Points on a hilly landscape, in no order, each with its height.
A ball rolls from a point to the lowest of its 2 nearest points, and stops where none of them is lower. Distance is the straight distance between rows; heights are no part of it.
k_771: [116 128 120 164 131 145 179 175 132 174 125 141 116 132 102 138  79 127
 158  93 129  96 136 123  84 145 123 119  77 160 144  94 119]  h=3.38
k_702: [101 163 193 199 107 175 117 145  88  82 137 106 157  93 104 115 151 164
 142 132 176 116 114 149 137 121  90 168 174 123 164  92 182]  h=3.47
k_466: [125 114  65 106 108 163 161 176 149 162 107 159 111 122 159 146 110 108
  93 104  69 155 109 102 104 112 153  88  70 142 117 126 115]  h=5.49
k_308: [170 133  99 101 165 102  89 121 125 129 109 132 127 198 128 109 179 121
 134 133 146 118 154  91 125 118 114 127 119 174 128  95 134]  h=4.66
k_752: [121 174 101 123 153 150 116 179 166 147 100 129 124 173 141  94 192 139
 122 125 118 157 134  98 128  84 132 145 169 126 153 125 140]  h=5.25
k_653: [115 142 170 178 126 164 107 105  77  99 126 119 167 118  83 104 148 139
 138 132 168 119 123 116 142 122  85 131 139 141 124  63 158]  h=6.01
k_780: [140 114 133  73 120  74 116  81 132 138 150 120 102 104 177 143 147 136
 117 141 118 164  94 137 185 124 147 155 158  69 100 182  90]  h=5.04
k_993: [144 139 141 170  89 129 134 107 111  66 128 104 126  74 103 105  54 169
 136 140 162  49 170 144 106 139 117  88 124 174 135  69 157]  h=3.29
k_453: [122 134 123 147 160 179 124 173 136 148  81 144 143 170  92 131 133 143
 102 103 128 169 115  70 119 121 117 111  85 165 114  94 138]  h=4.60
k_102: [ 90 141 182 207 144 133 146 166 106 137 115 118 127 121  95 121  67 175
 152 107 153 104  88 121 103 132 103 153 134 129 111  92 160]  h=3.82
k_401: [ 75 172  93 136 102 182 170 222 150 140 102 131 113  81 146 144 112 158
 105  89  65 200  67 123 112 102 156 148 140  71 112 133 135]  h=2.69
k_659: [117  72 113 109  97 105 162  86 151 116 144 137 123 103 109 149  74  96
 138 161 120 125 140 162 111 172 147 134  88 141 101 156  79]  h=4.45
k_972: [125 123 120 168 182 162 138 180 125 197 102 142 141 182  93 119 157 125
 141 104 126 162 129  79  96 141 104 137  89 155 135  92 119]  h=4.77
k_313: [155 151 152 134  97 137  85 104 102  90 155 118 126 112 157 128 188 124
 123 130 122 116 101 125 214  89 108 100 158 114 148 131 182]  h=2.40
k_447: [150  64 152 132 131 105 111 103 101 140 124 127 135 133 110 156 109 130
 135 114 134 122 120 108 150 151  94  71  77 153  89 118 141]  h=5.80
k_53: [132 139 159 194 110 132 133 130  97 101 141 122 130  92  79 102  76 164
 165 114 170  61 168 137  93 131 102 130 127 166 160  66 160]  h=3.14
k_679: [150  90 124  86  88 142  97  60 139 112 105 120 137 118 134 163 128  92
  91 152 107 182 112 109 184 147 135  58 109 141  91 160 109]  h=7.64
k_227: [156  68 107  85 122 109 134 112 139 197 175 151 104 150 148 142 174  79
 140  83  77 116 157 132 151 145 140 109  94 104 149 159  92]  h=5.95
k_141: [134 162 111 151 158 120  85 148 109 125 138 135 148 163 121  96 211 110
 139 138 169 102 172 130 100 107 124 177 158 133 175  91 127]  h=5.72
k_348: [122 125 143 159 146 117 115 100 103 141 170 120 159 153  88 122 193  99
 143 150 165 121 142 148 130 149  97 153 136 130 150 102 130]  h=6.74
k_305: [ 84 116 166 188 136 130 153 153  98 143 120 139 133 125  79 133  85 162
 156 125 159 123 102 110  84 165  88 130 108 165 104  85 124]  h=3.99
k_99: [154  55 115 106 121 116 112  60 129 169 101 138 139 148 113 168 134  81
 120 112 116 183 140 120 154 161 137  68  95 137  95 156  93]  h=7.15
k_945: [139 163 127 135 112 134 124 126 134  89 144 134 116 126 143 127 148 122
 122 143 133 129 128 145 168  91 134 158 186  98 151 146 139]  h=1.95
k_440: [ 66 148 183 225 135 154 143 170  81 131 144 104 149  97  77 128 108 175
 149 119 168 119  86 126 106 142  87 182 153 112 117  86 173]  h=3.68
k_244: [128 153  85 119  82 172 147 163 181  92  90 135 122 117 118 111  74 114
  90 151 110 118 149 111  86 125 167 108 111 181 144 118 115]  h=5.91
k_501: [149 140 148 107 127 114 131 140  80 124 115 118 111  98 188 157  94 168
 141  59  91  94  81 105 147  66  94  95 125  80 103 128 179]  h=3.50
k_966: [104 150 127 133  87 141 169 130 165  66 106 129 131 101 117 107  53 143
 111 167 129  92 147 152  92 142 176 138 150 152 133 123 109]  h=6.12
k_226: [143 106 137  94 138  81 101  83 142 153 126 128 122 148 142 143 142 119
 133 134 134 166 102 116 153 147 144 120 132 112  85 166 100]  h=5.48
k_383: [153 105 153 104 150  77 106 106  73 132 123 113 107 118 197 151 118 160
 155  72 116  72  93 104 146  98  90  82 123 107 105 128 171]  h=3.65
k_612: [121 146 130 144 150  85 110 120 117  90 120 119 126 158 113 101 128 149
 140 168 187  98 140 127 104 133 107 182 171 152 139 109 151]  h=4.91
k_187: [126 186  91 140 174 127 110 160 157 117 121 119 138 187 137  83 212 124
 136 150 134 118 163 131  98 120 139 201 179 108 185 114 120]  h=5.57
k_193: [102 101 149 156 118 173 127 109 138 131 159 131 150 101  93 130 132 103
 120 145 118 165 114 147 159 147 113 125 126 113 129 133  93]  h=3.59
k_543: [134 142 164 139 178  94 107 123  96  91  85 122 134 155 123 117  83 185
 148 136 166 132  97 108 125 121  86 134 136 148  76 113 173]  h=4.52
k_959: [123 148  85  69 135 121 114 157 137 168  67 142 123 128 170 133 142 157
  62 122 105 214  63  88 133 102 148  97 106 105  89 187 100]  h=1.89
k_259: [160 143 103  95 151 114  96 104 146  95  92 145 120 197 126 109 158 129
 113 175 162 130 166 123 121 125 126 146 150 180 136 103 123]  h=4.44
k_62: [116 155  73  97  96 149 165 151 181  91 106 124 131 129 121 106  73 128
 109 177 115  90 169 143  67 148 183 140 130 158 150 146  99]  h=6.02
k_206: [166 128 111 111 146  98 111 114 105 101 116 136 109 168 149 118 133 130
 153 123 126  83 155 105 130  98 116 127 135 171 145  92 168]  h=4.87
k_823: [123  66 124  77 116 109 125  60 151 151 156 146 139 106 120 148 150  72
 105 157 115 186 143 162 164 169 156 131 102  97  85 184  57]  h=6.03
k_167: [ 71  82 152 130  74 128 174 142 108 159 115 129 134  60 112 158  37 152
 112  97  97 167  93 150 112 156 142  68  86 114  46 168 103]  h=7.48
k_164: [143  86 125 138 156  99 104  76 124 193 149 137 160 179  89 135 198  84
 140 146 153 158 141 149 151 178 116 141 101 130 125 130  99]  h=6.97
k_577: [110 162 138 155 159 122 115 151 113 126 169 116 113 125 146 108 211 142
 130 104 127 109  93 141 155  86 119 171 189  62 169 135 173]  h=2.63
k_82: [141 139 166 157 138 192 104 154  92 115  91 129 180 135 117 128 121 149
 127  92 146 150  90  80 145 102  74 109 108 141 109  75 192]  h=6.13
k_189: [102 135 144 148  73 148 161 145 135  78 136 122 122  84 122 129  56 153
 134 130 140 100 136 151 110 134 148 136 140 123 127 121 137]  h=6.20
k_782: [135 103 143  78 125  82 111  42 130 128 149 103 134 117 132 153 139 107
 119 170 142 155 116 149 172 143 143 142 151  92  92 184  89]  h=5.26
k_280: [ 88 153 166 214 120 145 143 143  89 105 144 106 130 104 103 111 119 160
 158 135 170  80 140 161 103 140 102 168 156 124 164  86 150]  h=3.32
k_640: [104 107 170 161 104 127 180 148 110 137 158 105 113  90 108 131  36 159
 151 107 130  94  93 143 101 150 113 123 116 122 108 110 151]  h=6.33
k_137: [117 135 128 143 180 133  93 125 124 156 135 106 129 156 127 122 190 114
 135 105 136 169  95 107 154 123 105 138 153 103 129 122 125]  h=3.00
k_801: [107 138 118  89 136 104 107 124 141 120  75 119 127 161 126 122 129 154
  76 173 139 227  76  89 133 151 128 130 141 107  75 172  99]  h=2.12
k_567: [113 111 126 110 136 108 117  94 131 117  88 119 149 132 125 138 106 144
 100 165 152 188 106 118 148 153 118 128 116 131  69 166 114]  h=2.75
k_880: [ 85 156 148 163 160 108 109 146 111 124 106 103 134 152 119 103 169 149
 140 150 152 152  83 134 139 130 100 177 187  90 123 143 147]  h=2.93
k_521: [125 177 135 118 146 122  82 119 122 177 138 105 133 121 165 127 205 136
 141 101 103 150  64 105 200  72 121 124 185  60 145 148 176]  h=2.77
k_508: [174 104 133 149 141  90 153 135  94 151 147 125  85 120 131 133 102 133
 168  72 119  50 156 123 104 115  83  98  83 167 141  92 160]  h=6.21
k_138: [121 169 136 177 143 137  98 159 101  92 121 122 138 135 108 113 162 130
 145 123 167  96 174 121 101  85 119 155 163 143 176  75 152]  h=5.83
k_274: [115 179 123 137 124 136 124 143 134  73  98 129 143 147 122 106 114 144
 140 178 169 122 179 142 104 127 150 169 175 147 166 121 138]  h=5.19
k_790: [ 92 173 110 113 128 143 149 193 130 149  81 130 115  97 151 143 103 172
 104  98  85 196  67  97 115 109 143 115 113  91  82 147 135]  h=2.52
k_448: [114 176 122 133 174 126  80 143 133 167 109 103 136 165 139 118 212 142
 142 128 131 165  81  87 152  88 111 128 170 114 135 108 169]  h=3.20
k_564: [131 118 131 126 173 133 133 149 124 128  83 137 142 177 103 119 102 150
 100 142 143 168 105  88 114 142 112 106  87 174  91 104 118]  h=4.40
k_639: [142 179 106 109 164 113  80 135 141 176 135 119 119 166 168 132 232 118
 118 118 116 156  68  99 176  76 134 114 190 106 153 128 169]  h=2.97
k_779: [105 193 101 136 149 142 139 166 176 121 116 139 114 156 156 110 170 133
 126 143 109 135 165 147  96 111 160 216 197 104 191 127 125]  h=5.45
k_868: [170  69 149 150 115 141 115  92  99  98 104 109 147 121 102 149  77 130
 131 124 147 141 142 115 131 157  97  86  73 179  76 111 134]  h=5.90
k_260: [126  83 142  91  85 135 118  95 122 124  98 127 150  78 141 161 113 122
  93 124 114 191 101 130 171 135 129  91 107 110  79 186 111]  h=7.58
k_839: [139  98 129 135 134  91 157 141 107 143 141 121  96 123 152 143  63 143
 169  75 104  76 132 121 103 126  92  92  95 144 106 130 150]  h=6.15
k_635: [110 145 163 144  99 185 135 151 125 138 156 127 144  61 144 144 151 130
 115  90  72 178  79 125 181  85 123 129 132  79 124 150 139]  h=2.94
k_436: [144  76  99  99 103 124 135  76 144 101 107 119 117 112 117 140  87 100
 109 162 107 123 166 139 138 164 137 105  77 163  93 155  92]  h=4.30
k_11: [110  67 145 109 113  84 159  74 121 140 173 117 109  79 124 142  84 114
 136 134 116 146 134 175 127 165 149 117 115  99  92 171  80]  h=4.61
k_712: [144 130 141 164 108 132 120  97 129 103 197 120 135  81 102 108 147  88
 143 150 147  40 206 198 104 145 153 142 140 135 219 106 114]  h=5.61
k_490: [135 141 170 148 159 121 123 175  87 109  64 137 144 146 129 134  59 192
 129 108 144 120  79 104  91 109  81 126 117 141  77  95 192]  h=4.39
k_354: [ 86 166 153 164 147  89  99 117 118  96 141 105 138 138 113  99 194 141
 123 165 169 132 118 144 156 133 103 180 198  95 151 120 148]  h=2.58
k_473: [136  80 136 121 125 115 147 103 111  91  77 108 131 123 110 144  46 136
 138 125 127 118 127 127 118 164 110  78  87 184  66 114 156]  h=5.99
k_572: [ 91  99 100 126 117 127 179 151 160 192 141 143 130 131 114 140 113  99
 141 116 103 141 132 167  92 163 160 171 108 104 135 145  69]  h=3.71
k_549: [113 130 140  89 119  98 137 107 137 165 166 121 114  84 157 148 131 133
 132 117  95 181  89 154 152 118 147 151 136  50 100 193  87]  h=4.90
k_716: [139 146 149 122 136  92 118 111  94 123 207 119 108 127 159 109 203 116
 121 127 142  87 117 140 154  87 124 155 179  74 180 129 168]  h=2.90
k_350: [171 122 104  87 133  97  91 123 112  97 106 121 100 153 169 137 133 130
 133 139 124  94 129  98 162  86 127 100 142 145 116 141 156]  h=5.03
k_78: [129 154 150 142 190  74  98 146  82 112 142 104 123 176 144 110 179 159
 159 119 173  79 102 103 126  93  90 154 176 108 151 100 199]  h=3.88
k_19: [130 129 115 128 116 118 150 137 131  68  90 108 113 114 116 110  25 170
 139 156 143  73 138 116  82 153 130 110 119 181 111 101 148]  h=3.94
k_512: [122  92 140 158 143  91 165 106 131 148 183 131 126 126 103 121 121 103
 163 129 146  89 170 173 102 166 130 178 118 127 168 117  91]  h=6.44
k_84: [136 130 108 120 159 106 173 159 119 105  90 126  93 144 119 106  30 173
 141 120 144  65 123 106  71 136 122  98  92 181  88 109 151]  h=4.13
k_104: [151 129  93  99  85 138 141 100 151  94 128 129 114 113 130 130  81 115
 116 158 112  98 175 133 112 131 147 104  99 173 134 152 115]  h=4.14
k_433: [131 112 187 146 109 149 126  85 115 135 218 129 136  92 130 133 178 113
 115 139 136 117 114 172 186 113 128 134 145  66 139 165 143]  h=3.33
k_805: [177  93 148  93 148  65 105  81  93 145 146 108 100 142 166 152 131 132
 155  79 133  99 131 113 170 129  97  75 116 134 102 137 149]  h=3.85
k_533: [103 110 111 111 135 110 166 190 117 192 124 133 112 113 148 145 122 149
 138  50  80 171 100 133 116 122 149 123  94  89 107 147  94]  h=5.59
k_879: [110 159 138 154 108 154 141 150 132 101 159 124 109 103 143 140 128 142
 143 120 116 114 112 161 138 101 147 173 164  68 150 146 133]  h=2.19
k_273: [188 113 103  79 124 116  84  75 133  92 110 114 106 152 144 154 140 119
 113 135 128 134 153 101 162 113 124  71 119 172 102 141 138]  h=5.22
k_799: [ 95 160 135 155  91 209 156 183 150 125 145 136 122  76 151 142 154 145
 117  91  75 167  98 136 142 103 150 141 150  64 142 139 139]  h=2.87
k_113: [145 120  61  56 134  97 153 141 172 120 102 143  97 161 139 109  84 114
 100 182 117 140 167 126  70 133 175 150 109 158 131 156  94]  h=4.48
k_353: [128 143  99 129 202 140 113 176 124 183  88 143 146 197 116 108 196 135
 116 122 142 165 111  74 113 121 114 143 126 163 147  98 114]  h=4.95
k_718: [152 148 111 158  96 201 138 175 133 134 105 146 127 106 136 136 101 129
 134  91 100  94 150  88  94  98 145  93 107 160 161  89 136]  h=5.78
k_296: [100  76  97  67  83 108 164 119 144 167 146 139 108  70 131 151  64 110
 118 108  80 157 132 167  94 160 155  95  72 118  82 196  82]  h=7.40
k_268: [137  82 142  65 120  82 118  74 135 192 167 147 131 106 142 148 175  76
 116 114  97 198 119 148 165 170 157 112 117  78  92 185  43]  h=5.93
k_204: [101 182 123 157 144 157 140 171 134 124 146 122 106 129 151 118 171 146
 133 112 121 140 115 151 141 101 137 191 186  76 157 128 143]  h=2.39
k_582: [130 161  81 139  82 202 158 205 160 114  88 143 136 101 116 119  82 120
 104 109  94  96 149 103  72 102 175 100 104 170 168 116 118]  h=5.85
k_32: [ 99 171 118 140 184  86  91 154 105 148 139 111 136 192 121  98 218 162
 144 129 173 111 102 103 122 107  83 162 170 129 151 102 169]  h=3.60
k_796: [147 135 126 108 129 143  76  90 149 153  83 121 168 159 135 127 186 123
  95 166 144 209  93  84 179 129 115  84 134 141  92 129 136]  h=3.27
k_700: [152 130 149 139 132 114 118  83 128 136 213 131 128 132 142 106 183 109
 125 154 133 106 117 163 171 115 136 156 168  84 165 151 133]  h=3.15
k_761: [125 146 171 113 116 121 118 108  98 106 152 105 125  89 161 133 133 151
 133 120 130 150  75 138 186  95 116 130 149  77 106 155 160]  h=3.18
k_303: [139 129  92 131 129 140 153 165 147 149 119 154 108 136 122 119  99 113
 149  93 124 103 158 107  77 113 142 134 103 154 171 100 113]  h=3.57
k_644: [115 192  88 135 164 146 139 198 158 113  92 146  98 175 164 102 167 146
 122 128 111 132 135 111  87  95 156 177 187 116 168 116 126]  h=5.36
k_764: [163 128 111  73 103 127 102  65 170  85 170 140 117 111 135 131 144  83
 106 183 116 116 169 159 182 133 156 134 155 119 155 162 108]  h=5.27
k_402: [126 124 175 121  82 154 132 131 105 118 163 117 142  63 165 147 116 135
 113 101 102 151  79 162 189 100 125 104 127  61 109 160 150]  h=3.03
k_581: [112 149 147 171 145 159 115 142 115 105 121 126 139 136 113 108 159 139
 131 134 161 134 124 117 131 117  99 166 154 134 143  99 138]  h=5.92
k_615: [ 99 135 163 171  92 153 165 132 127 117 164 116 119  74 106 132  89 134
 136  97 128  77 109 154 125 131 128 127 127 105 138 117 140]  h=6.27
k_980: [127 175 169 134  87 159  98 113 126  79 160 115 138  87 152 124 167 129
 108 151 128 132 107 141 198  93 130 138 184  89 143 155 163]  h=2.18
k_704: [129  85 146 120 146 106 123 109 119 162 124 134 133 138 120 158 124 122
 139 112 140 164 110 122 131 152 117 109 104 129  86 150 113]  h=5.65
k_120: [111 122 130 120 131 139 115 119 159 132 125 133 149 135 115 128 146  96
 117 154 126 180 121 113 149 149 137 145 124 108 114 147  93]  h=3.83
k_172: [120 152 156 179 129 198 131 177 118 137 100 126 152 115 126 132 130 143
 122  83 120 144  88 104 142  94 104 101 110 127 131 109 161]  h=6.18
k_37: [137 104 153 179 121 153 122  84 124 148 203 140 173 117  91 119 166  76
 139 143 151  73 197 195  97 160 131 152 113 132 211  98 113]  h=5.69
k_336: [125 147 137 175 124 118 162 158 124 116 130 108 107 108 106 112  49 164
 167 118 148  45 153 119  75 132 111 127 128 155 129  87 158]  h=2.95
k_698: [101 179 157 150 118 108 110 105 111  75 150 124 121 126 148 105 164 138
 128 173 156 113 122 160 168 108 127 176 218  72 148 161 145]  h=2.23
k_983: [123 139 167 148  76 162 133 115 100  53 102 120 149  91 101 116  60 158
 127 153 159  94 146 128 126 132 113  98 138 160 121  94 173]  h=3.44
k_641: [173 112  65  68 144  87 141 114 170  90 100 129  93 172 152 103  99 105
 113 189 121  95 197 131 102 138 166 124 117 181 128 150 120]  h=4.68
k_550: [ 67 147 139 194 147 129 174 190 127 160 141 135 123 131 103 131 119 140
 159 103 133 116 107 142  84 149 115 178 121 114 143 109 121]  h=3.41
k_742: [112 140 142 121 189  53 102 127 104 111  93 122 115 175 125 115 123 150
 137 151 177 124 104 113 117 132 104 154 158 148 102 113 147]  h=4.70
k_324: [100 134 151 208 127 146 161 168 110 143 164 121 107 107  98 123 123 146
 163  98 157  69 137 152  93 125 123 171 126 115 169 100 138]  h=3.49
k_522: [129 134 143 146 144 147  82 111 113 168 141 113 171 145 116 135 230 102
 132 117 135 162 103 109 178 127 111 104 130 123 137 118 136]  h=2.70
k_895: [ 93 186  96 125 104 159 149 198 153 125 126 125 115  74 165 132 137 141
 120 112  62 173  87 139 137  85 175 160 151  65 136 142 139]  h=2.79
k_366: [143  71 114 114 141 122 113  67 142 189 132 154 162 163 108 153 170  60
 120 138 120 171 133 133 152 166 135 118 105 136 121 141  75]  h=7.06
k_650: [117 179  85 118 135 116 152 161 154  81  89 146 116 163 145  95 101 152
 133 157 152  95 162 128  73 114 158 167 169 172 166 129 126]  h=5.31
k_743: [ 95 165 109  62 123 135 106 148 148 144  62 124 123 150 150 122 130 160
  47 158 107 246  52  93 128 130 148 105 139 106  69 185 104]  h=1.42
k_321: [161  96 128 112 129  97 142 114 135 169 203 140  94 136 158 143 149  94
 151  92  98  77 160 154 140 121 132 122 107 102 168 147 123]  h=5.89
k_481: [137 142 101 127 149 137 122 122 149 126 110 137 135 181 133 121 155 115
 109 174 138 153 135 109 128 137 150 149 142 142 136 130 108]  h=4.15
k_621: [131 146 160  86 116 121 127 120  83 102 130  98 118  66 201 151 108 165
 129  72  99 133  75 122 171  79 109 111 138  69  97 162 181]  h=3.37
k_15: [144 147 130  88 103 118 103  64 168 102 197 149 136 100 135 129 175  92
 115 193 117 119 150 184 177 134 162 184 188  79 171 163  97]  h=5.40
k_256: [ 81 118 162 195 160 135 120 112  96 137 169 112 155 136  64  98 169 111
 154 159 185 117 138 150  98 164  91 186 147 136 137  83 105]  h=6.63
k_139: [141 138 116 141  75 179 125 125 129  42  93 115 141  83 111 128  59 144
 114 142 140  98 171 114 121 123 127  68 113 199 111  77 170]  h=3.61
k_924: [132 154  96 131 128 164 118 165 143  93  85 148 124 158 127 114 114 143
 107 146 125 145 146  87 120  91 147 108 132 170 143 114 133]  h=5.60
k_810: [125 151  85 120 167 132 155 193 151 155 105 145 107 178 129 108 120 140
 140 113 114 111 146 113  74 121 144 167 128 132 159 100 119]  h=3.79
k_112: [146 149 138 140 104 151 127  94 158 106 219 131 143  97 133 116 177  69
 131 161 122  56 192 212 119 137 164 171 150  97 218 121 105]  h=5.54
k_781: [148 126 104 140  77 184 115 117 149  57  89 130 137 115 115 117  90 114
  99 157 116 130 172 126 126 125 147  87 118 198 137 100 145]  h=3.78
k_513: [124 163 158 142 116 116 115 131 122  60 118 117 117 128 138 112 103 160
 149 155 169  79 160 142 128 123 130 155 175 138 157 114 154]  h=5.07
k_475: [175 126 102  77 116 124  86  57 172  79 144 145 145 136 123 118 164  63
 117 193 118 102 208 142 150 139 170 139 147 158 149 128 111]  h=5.09
k_809: [140 135  90 135 111 184 125 174 141 127 114 160 136 136 125 128 118  95
  97 121 106 137 151  70 125  96 138 100 104 164 148  99 128]  h=5.71
k_28: [115 126  84 118 152  99 178 182 143 165 111 157 112 174 122 119 103 142
 157 109 118 123 132 145  57 141 153 176 109 138 133 125  84]  h=4.01
k_768: [ 95 103 129  69 146  70 152 144 130 194 122 148 112 111 164 150 137 140
 144  68  97 172 104 134 117 128 148 132 128  78  96 178  80]  h=5.70
k_103: [144 144 148 120 102 160 134  85 156 102 209 153 126  74 141 121 147  88
 127 180 100  91 168 199 156 123 172 174 171  69 194 153 103]  h=5.50
k_930: [174 103 139 140 120 118 143  93 124 152 225 132 100 126 132 128 155 101
 148 109 128  33 184 161 121 132 121 111 100 126 189 118 137]  h=5.84
k_143: [170  87  90 115 125 151 133 127 135 130 107 144 120 156 134 142 116  98
 129 115 112 123 179 108 124 128 118  82  75 185 132 114 127]  h=5.30
k_480: [128  87 159 157 162 150 131 135 107 129  91 138 154 136  89 126  94 155
 141 130 147 137 103 105 104 143  90 102  91 169  94  91 141]  h=4.18
k_388: [142 102 127 127 117 109 149 120 127 113 111 111 107 113 123 146  48 140
 146 118 119 112 132 134 116 137 122  97  92 140 100 119 132]  h=6.08
k_709: [159 101 136 135 140 102  91  62 116 146 154 130 151 156  88 138 207  79
 130 143 177 113 145 141 164 153  99 143 122 144 130 123 110]  h=6.86
k_150: [113 111 108 115 127 154 159 193 149 170 129 151 110 101 144 157 114 119
 131  64  65 146 111 107 118 109 154 109  90 108 132 142 106]  h=5.53
k_358: [184 130  89  94 131 142 102 101 145  98  94 132 138 169 125 125 131 109
 119 145 132 131 156  97 139 125 136  95  99 197 114 106 126]  h=5.13
k_657: [152 105  73  98 110 156 153 148 173 147 110 161 108 135 143 135 100  90
 117 105  82 114 157 119 114 121 143 100  73 154 141 131 110]  h=5.41
k_444: [170 113  71  67 117 120 105  91 158  84 103 147 118 157 141 114 143  89
 109 182 122 107 198 124 137 141 149 126 117 173 143 125 101]  h=4.88
k_906: [148  82 103 127 116 109 156 106 144 150 173 135 121 148 115 126 123  91
 156 127 142  72 183 154 112 144 126 142 101 141 146 121 108]  h=6.35
k_943: [122  92 176  94 120  75 133  91 121 146 188 126 120  92 144 141 131 135
 143 116 126 154 105 177 154 147 142 116 130  67 102 178  91]  h=4.76
k_356: [ 97 178 195 201 125 153 120 170  87  95 110 111 146  99 112 126 123 180
 135 111 157 107  85 120 135 122  82 159 163 115 123  82 203]  h=3.56
k_46: [126 104 141 108 128 139 102  96 125 127  82 118 166 141 142 153 139 132
  94 152 143 206  83  99 170 136  98  80 108 132  71 152 127]  h=3.13
k_728: [145 185  78 125 185 148  85 157 144 157  91 139 141 197 128  96 214 134
 104 147 151 161 119  76 136 108 126 141 160 153 155 107 145]  h=5.12
k_160: [108  57 109  64 112  74 160 115 137 174 154 138 111 100 141 156  91  88
 140  87  73 125 161 166 105 166 176 103  75 120  90 169  81]  h=7.36
k_311: [128 113 139 117 156 137  67  99 135 197 116 126 148 161 131 142 204 105
 121 133 131 204  96  97 173 130 102  77 121 148 110 118 128]  h=2.98
k_211: [153  98 150 169 121 142 125 103 117 159 246 136 130 124 114 118 177  85
 132 107 139  64 184 186 103 140 141 141 109 115 230 107 138]  h=5.77
k_365: [101 128 170 186 151 104 140  99 129 145 177 129 156 120  93 115 150 104
 143 165 175  96 166 182 100 171 109 197 135 120 166 102  98]  h=6.53
k_6: [170 103 107 133 131 112 142 112 110 151 162 115 104 133 117 131 106 111
 161 109 136  72 176 124 106 139 113 112 100 172 156  97 136]  h=6.28
k_334: [129 168  88 109 147 144 139 179 162 102  79 146 120 190 135  82 123 146
 101 147 134 128 159 105  95 130 153 147 143 175 164 117 119]  h=5.46
k_111: [151 103 123  77  96 117  96  45 146 104 121 126 144 126 121 160 137  94
 105 189 136 177 142 136 178 155 132 106 127 138  96 147  93]  h=7.72
k_736: [ 95 170 141 157 190 105 114 157 117 129 124 116 146 187  99  94 200 149
 147 154 175 153  99 120 118 137 107 183 181 137 139 109 158]  h=3.28
k_793: [167  59 103  78 118  93 124  90 138 182 128 144 119 152 140 164 127  81
 133 119 105 141 164 131 126 157 139  87  89 123 111 176  72]  h=7.22
k_140: [170 121  97 114  85 168 106  94 152  74 116 134 133 126 113 124 102  87
 134 148 107  89 197 138 123 140 140  92  95 168 159 103 127]  h=3.98
k_162: [115 131  76 101 130  96 179 155 179 134 115 148 111 143 139 121  79 136
 131 145 126 124 148 137  77 146 167 161 121 130 142 149  75]  h=4.24
k_65: [110  94 133  78 128  89 157 115 126 191 131 146 122 107 139 145 134 115
 118 109 103 199 118 155 143 160 150 115 107  81  79 199  63]  h=5.82
k_190: [106 109 119 133 125 130 187 162 160 184 156 143 120 133 105 133  93 111
 155  82 102  96 147 136  85 155 150 136  96 118 149 125  89]  h=3.55
k_195: [121 140 130 133 161 111 159 175  88 124  63 122 125 144 125 129  28 195
 140 102 120  84  90  93  87 121 106 102 104 160  79 106 159]  h=4.27
k_723: [ 99 143 118 155 128 146 168 179 145 131 117 134 119 140 108 126  93 147
 142 126 137 120 110 130  79 144 140 156 115 142 134 110 121]  h=3.12
k_166: [112  75 105 111  92 119 161 148 117 151 104 120 119  76 126 156  45 130
 108 114  84 138 117 144 103 141 144  77  73 140  71 175 102]  h=7.44
k_108: [103  72 161 114  91 143 143 112 100 134 112 122 148  66 132 169  61 141
 101 115 113 181  88 136 160 160 117  82  92  94  43 172 109]  h=7.52
k_220: [ 94 163 116  77 135 113 119 170 139 162  70 130 132  94 176 152 142 180
  75  97  96 217  59  90 108 110 136 119 127  77  70 173 123]  h=2.24
k_269: [132 107 180 144  96 161 133 103 121 123 190 138 123 101 123 127 133 105
 123 121 126 139 125 158 157 117 132 123 119  95 135 149 122]  h=3.46
k_505: [135  69 103  80 141  69 157 127 141 175 125 141 118 144 139 150  93 101
 143 115 113 128 136 133 100 165 154 115  82 128 106 164  75]  h=7.29
k_753: [166  72 137  84 153  66  94  58  98 169 112 115 124 143 157 162 162 100
 149  97 139 117 116 115 160 142 105  79 130 137  96 167 125]  h=4.08
k_210: [148 171 145 132 128 160  82 115 117 140 136 110 152 126 158 124 194 138
 101 117 105 152  90 109 209  83 107  98 152  90 135 133 177]  h=2.59
k_783: [158 139 172 176 124 164  80 116  71  91 108 126 171 131 103 126 122 151
 130 101 157 117 131  85 144 109  77 106 116 169 116  66 185]  h=6.07
k_523: [134 137 120 138  86 168 145 144 154  53  91  99 119  97  93 111  33 144
 105 152 120  87 153 120  96 146 141  82 110 191 125 107 137]  h=3.76

For each start below, name the point where the ball stops.
k_348: k_139
k_82: k_280
k_273: k_945
k_167: k_139
k_966: k_139
k_728: k_280
k_172: k_280
k_111: k_139
k_753: k_743
